The views of a scene show one set of named points, each view turned or mirrored, and shifted as a whole, with a little noise and some points left out.

Scene 1
View 1
(220): [24,-23,-44,-16,-50,9,7,-11,17,20,48,24,13,4,22,3,-31,20,-25,-10]
(81): [24,-31,-35,-40,-51,8,7,8,30,10,24,14,23,-20,21,23,-28,4,-2,-20]
(23): [51,-7,-25,-12,-29,-1,13,-13,-15,18,20,8,14,-1,10,10,-18,8,-14,-6]
(228): [41,-26,-29,-19,-32,5,6,-11,6,10,27,-10,5,-12,26,4,-14,8,13,-21]
(218): [27,-24,-45,-24,-40,5,9,-2,12,9,25,25,20,-8,24,10,-28,7,-15,-6]
(234): [48,-3,-39,9,-23,-6,11,-27,-18,12,31,18,6,11,13,-2,-23,16,-23,10]
(63): [17,-39,-36,-16,-50,29,5,-10,8,27,54,4,2,4,46,-26,-8,28,-5,-41]
(128): [104,17,-17,7,-11,-10,26,-45,-71,29,31,-14,4,23,-18,10,-17,13,-23,15]
(112): [36,-13,-18,25,-10,-1,2,-29,-19,15,21,-17,-16,-3,40,-32,12,20,17,-28]
(84): [22,-4,-26,25,-17,-16,-2,-19,9,6,14,12,-6,-10,28,-6,-10,15,0,-6]
(332): [40,-20,-44,-12,-23,-7,6,-16,10,-5,18,6,11,-14,18,11,-26,3,5,5]
(226): [28,11,-16,41,-23,-16,0,-27,-2,21,27,17,-10,4,18,-11,-8,26,-19,-5]
(145): [0,-21,-38,6,-27,-7,-5,-1,29,-1,7,28,6,-22,44,-7,-12,9,1,-13]
(193): [24,-20,-53,-7,-28,-10,3,-12,23,-9,18,25,14,-12,22,12,-35,4,-9,14]
(111): [35,0,-33,35,-15,-2,6,-34,-29,20,36,18,-8,20,31,-33,-6,28,-24,-2]
(275): [33,5,-34,19,-15,-35,-1,-19,24,-11,5,22,6,-18,6,25,-32,4,-5,26]
(10): [35,-12,-17,3,-29,9,9,-13,-25,29,24,3,1,2,33,-21,4,18,-9,-30]
(327): [48,-17,-35,-10,-29,6,11,-22,-14,15,34,0,6,3,21,-4,-17,13,-6,-9]
(188): [9,-22,-56,22,-30,7,0,-29,7,9,53,29,-6,15,45,-34,-20,32,-23,-2]
(46): [43,-14,-42,-16,-28,-6,10,-12,1,2,16,16,17,-8,13,15,-29,3,-10,7]
(30): [28,15,-6,44,-24,-18,-1,-24,2,28,26,14,-13,1,15,-8,-5,27,-17,-10]
(29): [30,-18,-47,11,-16,-11,1,-27,12,-8,26,7,-1,-8,26,-4,-22,12,5,10]
(209): [36,-19,-44,10,-31,-3,1,-35,16,7,57,-3,-7,3,19,-6,-27,26,-1,3]
(251): [20,-6,-38,36,-8,-15,-3,-28,2,-3,16,18,-10,-4,37,-21,-9,17,-2,3]
View 2
(23): [-20,13,11,4,-4,-26,16,15,3,4,-25,4,-10,16,-30,2,15,19,23,21]
(81): [-8,-2,-4,3,-13,-26,35,1,-33,-1,-16,-18,0,18,-53,27,-10,-9,6,30]
(63): [13,-2,30,-3,33,-36,14,10,-22,-22,8,0,3,7,-25,-5,3,-40,3,13]
(29): [-20,9,20,19,-20,15,10,18,1,-12,-20,-3,-23,19,-35,-21,-8,-9,3,6]
(145): [-18,3,21,-4,-15,13,12,19,-1,-25,-1,-17,-3,27,-48,2,-32,-23,7,36]
(46): [-24,9,7,9,-18,-7,24,8,-6,1,-32,-10,-20,17,-38,-3,3,16,14,24]
(30): [-18,12,36,10,-7,5,-16,50,28,8,18,7,1,20,-30,-13,8,11,34,15]
(228): [-12,11,6,11,-4,-26,20,14,-5,-11,-23,10,-6,21,-38,12,3,-17,6,4]
(332): [-24,10,9,16,-22,1,20,11,-6,-8,-31,-5,-21,20,-40,-7,-4,-3,4,11]
(226): [-18,11,38,9,-5,8,-13,45,24,5,11,3,-7,16,-27,-21,8,11,30,17]
(193): [-21,1,11,12,-27,14,24,6,-17,-3,-22,-26,-23,17,-44,-11,-14,5,5,30]
(275): [-36,9,10,22,-50,31,10,28,8,13,-20,-15,-20,26,-49,-8,-12,24,18,22]
(10): [-13,15,29,-8,21,-32,3,23,20,-19,-8,16,0,19,-20,-3,11,-8,23,18]
(218): [-12,0,11,-1,-5,-15,27,2,-21,-3,-18,-21,-11,14,-40,3,-3,2,10,35]
(112): [-18,22,34,6,10,-12,-8,34,36,-33,-11,33,-4,25,-21,-13,2,-27,13,-6]
(220): [1,-5,21,4,6,-17,20,9,-31,8,0,-23,-10,5,-34,-9,7,-1,11,27]
(209): [-4,1,25,27,-7,1,8,24,-14,4,-3,-1,-20,9,-30,-26,11,-11,2,-7]
(234): [-21,11,26,9,-3,-5,7,19,7,6,-20,-3,-24,9,-20,-28,20,23,22,18]
(251): [-24,12,37,8,-13,25,-6,31,24,-21,-6,0,-17,21,-28,-31,-10,-8,14,15]
(128): [-35,30,17,21,2,-38,1,27,34,26,-49,35,-32,7,-3,-26,63,60,38,-8]
(327): [-14,12,17,9,4,-24,15,13,-1,-4,-24,7,-16,12,-25,-10,16,1,12,9]
View 3
(111): [0,14,-16,23,-16,5,26,-11,3,3,-4,6,-30,-14,-10,-42,-2,-17,39,19]
(128): [-31,2,-27,-37,-14,-11,36,-24,-15,24,-19,-5,-18,-66,36,-15,-41,-25,54,-12]
(332): [-27,3,-26,13,-14,10,-4,-1,-25,-21,9,-21,9,-4,-4,-17,-24,30,13,7]
(84): [3,4,-19,38,-1,11,-6,-7,-17,-6,-4,-21,-11,0,-12,-32,-14,22,30,7]
(327): [-23,7,-17,2,-27,3,3,-10,-21,0,16,-9,-9,-17,4,-18,-11,4,11,5]
(145): [-4,7,-20,46,-7,27,-19,-2,-29,-15,9,-24,-2,31,-21,-26,4,36,9,10]
(218): [-31,-2,-19,0,-19,26,-11,-2,-39,-14,16,-12,2,13,-10,-15,7,18,-3,3]
(29): [-16,4,-22,24,-10,6,0,3,-13,-26,6,-16,5,-6,-14,-28,-25,28,20,15]
(30): [20,-9,-13,30,7,7,-4,-13,-17,10,-16,-11,-29,-18,-16,-38,-4,-1,45,0]
(275): [-16,-15,-32,12,21,22,-7,4,-32,-23,-25,-27,12,1,-14,-23,-30,38,42,-2]
(193): [-31,-6,-26,7,-5,26,-5,7,-32,-31,2,-16,14,15,-19,-21,-10,32,12,9]
(10): [-2,19,-13,25,-30,5,0,-23,-17,21,17,-12,-30,-9,10,-23,4,-5,15,4]
(228): [-16,7,-15,17,-27,0,-21,-11,-30,-2,27,-24,-3,-12,3,-11,-14,24,-3,-1]
(188): [-7,7,-9,27,-23,12,13,7,-1,-26,15,11,-16,5,-38,-46,13,-3,13,32]
(81): [-28,-9,-17,2,-21,23,-36,-4,-55,-10,28,-23,7,13,-8,-5,8,31,-19,-7]
(234): [-22,-1,-22,-5,-12,12,17,-5,-18,-7,-7,-3,-10,-17,-4,-27,-11,-2,31,7]
(220): [-22,-11,-9,-6,-22,19,-11,2,-35,-15,20,1,-6,0,-26,-24,16,2,-5,7]
(112): [11,28,-15,53,-28,-13,1,-20,3,13,17,-20,-26,-19,9,-29,-21,9,24,13]
(209): [-10,-7,-8,12,-15,-6,-5,5,-11,-24,17,-4,-3,-27,-27,-32,-17,12,11,16]
(226): [12,-5,-14,27,4,9,2,-9,-14,4,-14,-8,-24,-15,-18,-39,-6,-1,43,6]
(63): [-8,12,-1,25,-45,3,-19,-7,-20,-4,49,-2,-18,0,-17,-24,20,2,-23,16]
(251): [1,13,-23,44,-4,11,10,-2,-3,-14,-7,-13,-11,3,-16,-38,-17,18,39,20]
(46): [-33,-3,-27,-4,-10,20,-2,-3,-35,-12,3,-17,5,1,1,-14,-14,22,15,0]
View 4
(251): [9,-35,1,-35,-7,-27,-36,-43,-37,21,20,2,-35,36,-9,18,-6,1,7,27]
(63): [3,3,-27,-43,-58,-4,10,-18,1,-11,18,-6,-5,48,-14,21,3,-12,-22,37]
(145): [-21,-25,-16,-4,-21,-26,-37,-32,-25,3,-1,-6,-18,44,-11,20,6,-13,3,56]
(84): [-1,-27,2,-16,0,-21,-24,-40,-29,7,15,-4,-29,38,-10,16,-5,0,10,26]
(111): [26,-32,-5,-64,-7,-19,-14,-31,-21,12,39,7,-40,42,-18,17,-24,-16,3,7]
(193): [-14,-40,-18,-7,-24,-32,-35,-25,-23,-15,-11,-28,-27,7,-3,24,-1,-9,14,45]
(23): [7,-36,-9,-18,2,-11,3,-26,-3,-23,18,-35,-29,19,-25,19,-10,-20,7,12]
(81): [-22,-18,-24,10,-30,-13,-3,-16,1,-37,-13,-38,-9,20,-14,22,5,-17,2,46]
(209): [11,-17,-2,-39,-31,-20,-8,-30,-19,-9,5,-11,-25,10,6,20,-12,17,4,12]
(226): [7,-23,7,-35,11,-21,-16,-32,-23,4,24,11,-39,43,-8,14,-28,-5,15,9]
(46): [0,-43,-12,-11,-8,-21,-14,-27,-12,-22,2,-40,-31,6,-17,23,-5,-16,12,26]
(327): [15,-30,-10,-32,-18,-11,2,-29,-7,-15,20,-32,-25,18,-19,22,-3,-9,-1,15]
(112): [22,-17,8,-36,-7,-3,-3,-57,-23,22,42,-9,-19,52,-25,15,12,8,-15,14]
(220): [-6,-18,-25,-31,-38,-20,-6,-7,-1,-29,-2,-15,-24,19,-6,22,-20,-19,5,31]
(188): [9,-21,-20,-64,-47,-27,-27,-21,-22,6,15,13,-32,32,1,23,-19,-10,-1,33]
(218): [-10,-31,-24,-13,-27,-21,-13,-15,-4,-25,-3,-30,-23,17,-15,23,-6,-24,6,41]
(275): [-11,-48,6,3,18,-34,-38,-36,-33,-10,-8,-22,-41,6,-1,18,-16,3,31,24]
(29): [4,-35,-3,-23,-19,-27,-27,-40,-30,2,5,-19,-30,13,-3,22,2,9,8,27]
(30): [3,-12,14,-29,20,-17,-12,-34,-23,5,24,21,-35,54,-7,8,-33,0,15,5]
(10): [13,-19,-9,-34,-8,-3,7,-33,-5,-2,36,-14,-20,52,-33,17,-2,-21,-10,19]
View 5
(63): [23,-28,-9,1,3,12,-8,1,0,-29,-14,5,75,-15,13,21,-26,-3,11,4]
(29): [-4,1,-56,0,5,-7,0,14,20,-18,19,7,18,-30,-10,22,1,-9,0,2]
(23): [-8,-6,-14,8,14,-12,-9,-3,21,-14,-4,14,29,-30,2,11,37,-1,-15,17]
(209): [23,-4,-42,4,4,-6,17,3,28,-23,18,5,32,-13,-14,13,-2,-10,4,5]
(218): [-5,-9,-30,-14,32,4,-22,11,14,-13,-10,15,43,-31,-14,14,13,-2,8,24]
(251): [-16,-6,-41,6,-7,-7,-6,12,16,-26,25,-8,-6,-21,-2,37,-15,-6,-5,-6]
(10): [-6,-21,1,17,-9,-5,-12,-5,6,-26,-7,2,36,-24,25,26,5,1,-16,0]
(275): [-23,4,-53,4,28,-15,-15,15,30,-6,33,8,-14,-34,-32,18,27,-23,-2,14]
(332): [-6,4,-54,-1,14,-7,-7,14,19,-11,9,15,29,-40,-9,15,15,-8,-3,9]
(193): [-11,0,-55,-16,31,0,-17,20,21,-11,9,12,20,-33,-25,19,9,-6,9,21]
(226): [-6,-18,-7,19,-1,-13,-3,-4,25,-27,24,-10,-9,-6,-7,29,3,-13,-7,0]
(188): [12,-15,-26,-17,-4,9,8,5,19,-39,6,-11,17,5,-10,34,-36,14,12,3]
(128): [-4,12,-2,22,-16,-34,38,-28,47,-22,-1,14,-2,-16,17,-1,80,23,-53,14]
(228): [4,-9,-34,15,9,-7,-10,7,10,-13,1,18,57,-42,9,11,13,-17,-4,6]
(84): [-14,-12,-31,14,3,-8,-15,10,14,-19,24,-1,5,-26,-5,28,-3,-20,-3,-2]
(220): [17,-18,-13,-14,29,9,-9,1,19,-21,-11,8,51,-9,-18,12,0,2,15,26]
(234): [-4,-1,-22,-3,6,-10,8,-3,30,-24,3,5,6,-14,-7,17,23,12,-13,14]
(111): [-4,-12,-7,4,-19,-7,11,-8,22,-38,8,-12,-3,-1,8,34,-4,16,-14,-1]

Which points are out of place in each view (at most two, in the order of its rows)? Write - if all are in place.
view 1: (332)
view 2: -
view 3: (63)
view 4: (193), (30)
view 5: (188), (220)

Scene 2
View 1
(162): [1,2,-5,1,-27,7,-16,6,-8,12,-7,18,32,-14,-16,-5,-12,18,-2,-6]
(163): [7,-17,-22,-9,-33,-1,-1,-7,40,19,9,8,44,-5,-1,-25,-20,-2,18,-21]
(62): [12,12,-9,15,-10,21,3,0,1,25,-15,12,28,-16,-23,8,-11,11,5,-18]
(285): [8,-22,-37,27,-25,8,12,-5,-14,0,1,22,33,-1,-29,15,0,-3,17,10]
(66): [13,4,-17,8,-23,15,5,-10,20,24,-2,5,39,-8,-12,-8,-18,0,5,-19]
(225): [1,-11,-5,-23,-19,-1,-16,9,34,25,-8,15,37,-20,-3,-21,-17,20,20,-35]
(229): [22,-35,-1,12,-32,-4,4,-8,40,4,25,4,13,-18,-9,12,-15,-25,50,-35]
(47): [6,6,-26,26,-16,26,12,-3,-3,20,-6,15,35,-2,-28,4,-4,5,-3,4]
(45): [10,-3,-18,-20,-16,-3,-10,0,10,21,-26,18,47,-19,-5,-14,-22,22,12,-32]
(108): [29,16,-24,28,-5,19,15,-12,-25,12,-27,15,32,-14,-29,28,-15,1,8,-18]
(74): [50,11,-35,43,-20,20,38,-40,3,11,-3,-3,36,-2,-18,24,-29,-37,16,-27]
(17): [19,-8,-29,7,-30,-2,0,-12,-19,0,-15,18,43,-7,-16,5,-20,2,10,-10]
(195): [32,-11,-1,26,-38,-11,-9,-13,-56,-23,-6,19,17,-17,-25,40,-21,-9,17,-8]
(289): [36,12,-50,17,-21,4,14,-27,-46,1,-37,19,57,-3,-20,15,-28,0,-5,-9]
(94): [10,-22,-33,-10,-21,4,10,-7,57,27,1,8,46,-8,-2,-23,-16,-3,30,-33]
(250): [10,16,-41,8,-9,21,14,-9,-3,28,-29,17,54,-2,-20,-7,-14,15,-7,-10]
(313): [20,-12,-18,33,-26,9,10,-10,-14,-2,3,14,22,-8,-26,24,-8,-13,19,-5]
(350): [13,-3,-4,30,-10,21,5,4,-8,12,-6,16,13,-18,-33,28,-1,0,20,-12]
(161): [11,7,-38,3,-18,13,7,-10,0,22,-21,16,54,-2,-14,-13,-17,12,-4,-9]
(277): [19,21,-18,39,-22,30,16,-16,-15,16,-1,6,30,-2,-28,14,-13,-7,-9,1]
(344): [-9,-4,24,5,-35,7,-28,17,5,11,18,12,13,-18,-19,-5,-6,16,3,-3]
(35): [13,8,-33,22,-5,16,7,1,-54,7,-40,31,38,-12,-36,27,-5,20,1,2]
(170): [32,9,-23,24,-18,4,6,-14,-48,-2,-29,20,35,-13,-27,31,-21,0,5,-13]
(196): [19,-10,-16,26,-23,6,5,-6,-26,-3,-6,20,24,-12,-28,26,-10,-5,18,-6]
(281): [13,-23,-4,14,-31,-4,-6,0,-3,-3,7,16,19,-17,-19,15,-10,-4,27,-14]
(146): [22,-20,2,40,-35,18,21,-16,56,14,48,-9,4,-7,-16,11,-9,-42,37,-22]
View 2
(162): [10,-3,2,15,3,4,26,-12,31,-6,21,-28,-7,-23,-15,-9,-2,-4,30,-38]
(17): [10,-26,15,11,11,13,11,-13,25,-17,20,-13,-14,-2,-22,-5,-22,-10,37,-24]
(47): [-1,1,11,16,-5,10,19,-14,27,9,26,8,-1,-9,1,-7,-5,-14,44,-16]
(313): [12,-11,23,-5,19,10,5,-16,15,6,15,1,4,-15,-22,-4,-20,-21,47,-1]
(94): [-5,-19,22,29,16,29,3,18,24,-21,19,9,7,-26,-11,-36,8,1,-28,-25]
(62): [3,7,10,21,-2,3,11,-25,20,8,16,-7,-14,-17,-7,-5,4,-15,20,-21]
(229): [13,-13,35,-9,40,21,-4,4,6,-2,0,-3,20,-45,-42,-26,-6,-11,-13,-1]
(35): [16,-7,9,17,-1,-9,7,-41,25,-8,37,-17,-36,9,3,13,-18,-25,75,-31]
(250): [-8,-10,6,37,-15,13,15,-16,32,-9,29,7,-22,8,8,-7,-2,-11,27,-27]
(146): [-4,2,32,-15,26,30,6,8,5,26,-11,25,42,-45,-42,-28,-2,-13,-8,25]
(45): [7,-14,10,33,6,9,8,-9,26,-25,23,-25,-25,-16,-11,-16,6,-4,-5,-45]
(163): [-2,-20,14,21,13,28,17,16,29,-19,15,-5,11,-28,-21,-31,0,3,-13,-28]
(195): [28,-17,17,-21,21,-3,9,-39,11,1,6,-33,-17,-12,-47,14,-35,-23,70,-11]
(170): [13,-20,16,7,4,2,3,-38,16,-6,16,-11,-32,10,-23,11,-26,-24,56,-13]
(74): [-11,-24,27,7,-2,31,-4,-21,6,9,-10,34,-11,15,-34,-3,-25,-26,18,22]
(196): [16,-11,22,-4,18,4,4,-22,15,1,19,-10,-7,-13,-22,-1,-20,-22,52,-10]
(350): [14,9,21,2,16,-3,1,-28,10,16,19,-4,-5,-25,-11,-2,-2,-25,38,-8]
(108): [7,-5,19,14,-1,2,-2,-37,12,5,15,3,-28,6,-11,7,-12,-27,41,-8]
(161): [-3,-17,5,36,-11,16,17,-10,34,-16,28,0,-20,5,1,-10,-5,-7,24,-33]
(281): [20,-10,23,-6,30,7,6,-10,15,-3,15,-19,4,-32,-30,-11,-13,-12,28,-17]
(344): [16,14,0,-1,11,-2,35,-8,28,9,15,-42,16,-51,-25,-12,7,0,25,-37]
(225): [8,-4,11,28,13,10,10,-1,26,-20,20,-26,-6,-37,-14,-26,16,2,-22,-46]
(277): [-6,1,7,8,-14,12,22,-24,23,20,8,11,-4,1,-15,3,-13,-17,48,-1]
View 3
(344): [-11,-80,22,16,-12,-8,13,2,-20,9,24,-7,2,32,7,25,-2,-18,-12,36]
(108): [3,-11,12,43,5,-29,-14,-5,-26,-4,-2,-17,-5,-3,20,-10,0,-11,37,25]
(229): [1,-40,22,36,-25,-22,27,-37,-10,0,37,-38,-18,33,35,-3,-9,-68,-20,11]
(45): [16,-31,-6,30,10,-22,-8,0,15,2,7,-17,23,38,15,0,17,-32,-14,36]
(225): [13,-46,0,29,-4,-18,2,1,13,10,17,-12,19,48,13,0,12,-50,-34,42]
(74): [-24,19,27,35,4,-34,-15,-36,-20,-7,22,-41,-29,-5,26,-29,0,-42,26,17]
(277): [-37,-20,28,17,2,-22,-14,0,-31,0,18,-20,-16,-5,5,-9,-1,-12,24,27]
(250): [-10,-5,3,26,8,-28,-24,22,-3,-2,-1,-16,15,4,1,-17,14,-18,5,30]
(162): [-6,-50,7,21,4,-16,-3,8,-8,2,11,-13,13,23,9,15,8,-12,-2,31]
(47): [-20,-23,17,23,-9,-24,-8,19,-22,-2,7,-17,1,-2,2,-9,1,-18,8,20]
(66): [-16,-24,14,22,-2,-23,-8,-2,-5,5,19,-21,0,22,8,-12,8,-39,-10,34]
(289): [-7,9,-5,30,29,-32,-25,-6,-6,-19,0,-35,7,-4,20,-2,14,6,37,9]
(146): [-31,-31,45,26,-39,-22,23,-35,-29,8,48,-37,-41,17,25,-18,-17,-79,-17,15]
(195): [2,-47,15,35,13,-18,7,-33,-33,-14,13,-31,-13,5,38,32,-6,14,46,3]
(161): [-13,-11,0,20,9,-26,-18,14,1,-4,7,-22,17,13,4,-11,14,-22,-5,26]
(170): [4,-17,6,37,18,-27,-12,-14,-21,-12,1,-26,-2,0,28,7,3,6,42,14]
(94): [-3,-18,4,25,-18,-26,4,-1,16,2,24,-32,9,35,15,-21,10,-72,-42,24]
(17): [-4,-23,1,25,11,-23,-4,-7,-3,-13,12,-33,7,13,22,7,8,-12,9,8]
(350): [4,-40,23,43,-18,-23,7,0,-36,3,7,-12,-11,3,19,-2,-9,-23,21,22]
(163): [-13,-29,6,14,-8,-21,4,-6,13,0,30,-32,9,34,12,-6,11,-55,-38,22]
(285): [-11,-28,10,26,-16,-25,10,12,-23,-16,13,-35,-1,-5,18,2,-3,-17,9,-11]
(62): [-1,-32,16,34,-3,-23,-10,4,-19,7,5,-7,2,13,9,-7,3,-25,10,40]
(35): [10,-26,-1,38,14,-26,-15,19,-25,-12,-15,-13,15,-7,14,9,5,21,44,14]
(281): [2,-49,14,31,-12,-18,18,-16,-17,-6,21,-30,-6,21,29,14,-4,-27,2,7]
View 4
(289): [-26,11,31,-20,8,20,38,-7,-1,28,10,0,14,5,5,-21,-58,-16,-16,-12]
(229): [3,-1,-39,-38,26,1,31,10,22,14,-5,-17,20,-22,39,59,6,25,-28,-22]
(196): [-3,13,8,-21,17,9,28,12,2,28,1,-13,1,-10,7,22,-48,18,-37,-34]
(146): [8,-3,-25,-61,14,-19,28,15,41,-11,-3,-31,15,-23,27,51,18,54,-19,-28]
(35): [-8,21,38,7,12,15,14,4,-22,42,6,-6,-7,-6,1,-12,-71,1,-28,-34]
(163): [-7,3,-10,-20,20,6,21,-19,5,25,-3,-21,19,-7,41,46,15,5,18,-15]
(47): [1,12,39,-16,9,-8,9,-1,-4,20,6,-25,-7,-8,12,6,-32,30,-3,-31]
(313): [-2,11,8,-32,17,2,29,10,10,21,3,-16,3,-10,9,27,-40,26,-33,-30]
(195): [-9,20,-6,-29,16,28,38,25,2,40,-7,-11,0,-4,-22,21,-63,5,-56,-45]
(66): [-5,6,4,-17,7,3,12,-5,3,18,-3,-21,12,-10,22,13,3,10,9,-23]
(94): [-4,-2,-12,-13,22,-3,19,-19,6,14,3,-15,23,-15,62,39,21,8,18,-5]
(108): [-6,9,19,-12,7,5,19,15,0,17,6,-6,5,-14,11,-19,-44,10,-31,-27]
(74): [-15,-4,8,-55,3,-5,42,11,33,-13,11,-7,24,-11,15,-18,-24,17,-24,-7]
(17): [-14,9,7,-18,17,13,29,-5,-1,30,3,-9,13,-4,18,15,-32,-1,-12,-20]
(277): [-5,12,29,-30,0,-3,16,10,7,12,2,-26,0,-6,-8,-7,-30,24,-10,-33]
(170): [-14,14,14,-15,11,18,30,13,-2,30,4,-3,6,-6,-1,-11,-58,-4,-36,-28]
(344): [8,20,-12,-6,11,12,-1,9,-13,46,-19,-36,-8,-12,-1,52,0,19,-5,-56]
(45): [-9,8,-9,12,17,19,10,-10,-14,39,-5,-8,15,-11,38,16,-2,-16,7,-20]
(281): [0,11,-14,-20,23,10,26,8,3,33,-5,-16,5,-12,18,47,-24,16,-29,-34]
(285): [-3,13,26,-26,23,-2,30,-5,2,27,9,-16,-2,-6,17,36,-47,28,-19,-25]
View 5
(74): [-10,0,-15,-42,-30,2,-29,1,-18,32,36,13,28,28,31,-13,-15,-48,-7,-5]
(281): [2,3,-19,4,13,13,-36,16,22,18,7,-18,9,-13,40,-18,0,-14,6,-12]
(161): [-28,-5,-1,-20,3,-24,-33,1,20,33,-12,3,16,5,4,-7,-31,-5,14,1]
(47): [-23,5,-5,-19,15,-12,-37,2,4,31,14,-19,22,8,4,-9,-16,3,5,8]
(196): [0,9,-3,-7,18,13,-29,24,18,22,26,-11,24,5,25,-8,-3,-12,2,-8]
(66): [-24,0,-26,-19,-5,-14,-41,-7,8,25,-10,-8,6,-2,19,-15,-25,-11,7,0]
(195): [19,30,1,-8,11,29,-18,50,30,5,35,-9,18,10,19,-3,7,-17,2,-28]
(313): [-2,5,-7,-9,8,10,-31,14,6,25,30,-16,24,5,29,-15,2,-17,4,-5]
(250): [-34,-1,0,-28,12,-25,-33,2,14,33,-5,4,21,11,-2,0,-38,-3,9,8]
(350): [-11,12,-24,-12,34,14,-36,15,2,21,24,-19,21,0,30,-7,-11,-6,-7,4]
(17): [-7,-1,4,-10,1,-3,-28,18,29,23,2,3,16,3,18,-11,-15,-14,15,-13]
(45): [-27,-3,-20,-10,14,-12,-37,10,34,22,-37,10,-1,-16,25,-5,-40,-8,12,-9]
(146): [-2,-7,-55,-9,-22,11,-55,-28,-30,27,25,-35,6,-10,64,-44,12,-34,-6,4]
(162): [-15,12,-15,-6,16,-7,-36,15,30,15,-13,-19,3,-8,8,-11,-17,8,11,-6]
(225): [-27,-5,-38,-1,14,-11,-48,-2,30,20,-44,-5,-10,-30,37,-15,-35,-5,12,-6]
(285): [-6,-8,9,-1,16,-2,-32,8,15,35,26,-17,31,2,23,-17,2,-7,12,2]
(108): [-17,14,-6,-30,20,4,-26,24,6,22,24,7,29,18,14,6,-26,-16,-6,-1]
(163): [-19,-18,-25,-2,-15,-20,-48,-15,18,29,-29,-9,-3,-18,37,-30,-18,-15,17,-4]
(277): [-15,17,-9,-31,0,-7,-32,6,-5,22,29,-18,22,22,-3,-9,-11,-6,-2,2]
(289): [-12,6,24,-31,-5,-9,-14,30,27,28,15,26,30,27,-2,6,-27,-22,11,-13]
(229): [2,-9,-51,5,-7,19,-50,-5,0,21,0,-18,-2,-26,77,-34,1,-36,0,-12]
(62): [-24,12,-25,-23,21,-3,-38,7,7,21,0,-10,11,1,13,-2,-29,-3,-2,4]

Which points are out of place in each view (at most two, in the order of its rows)? Write - if all are in place.
view 1: (195), (35)
view 2: (161)
view 3: (277)
view 4: (47), (17)
view 5: (229)
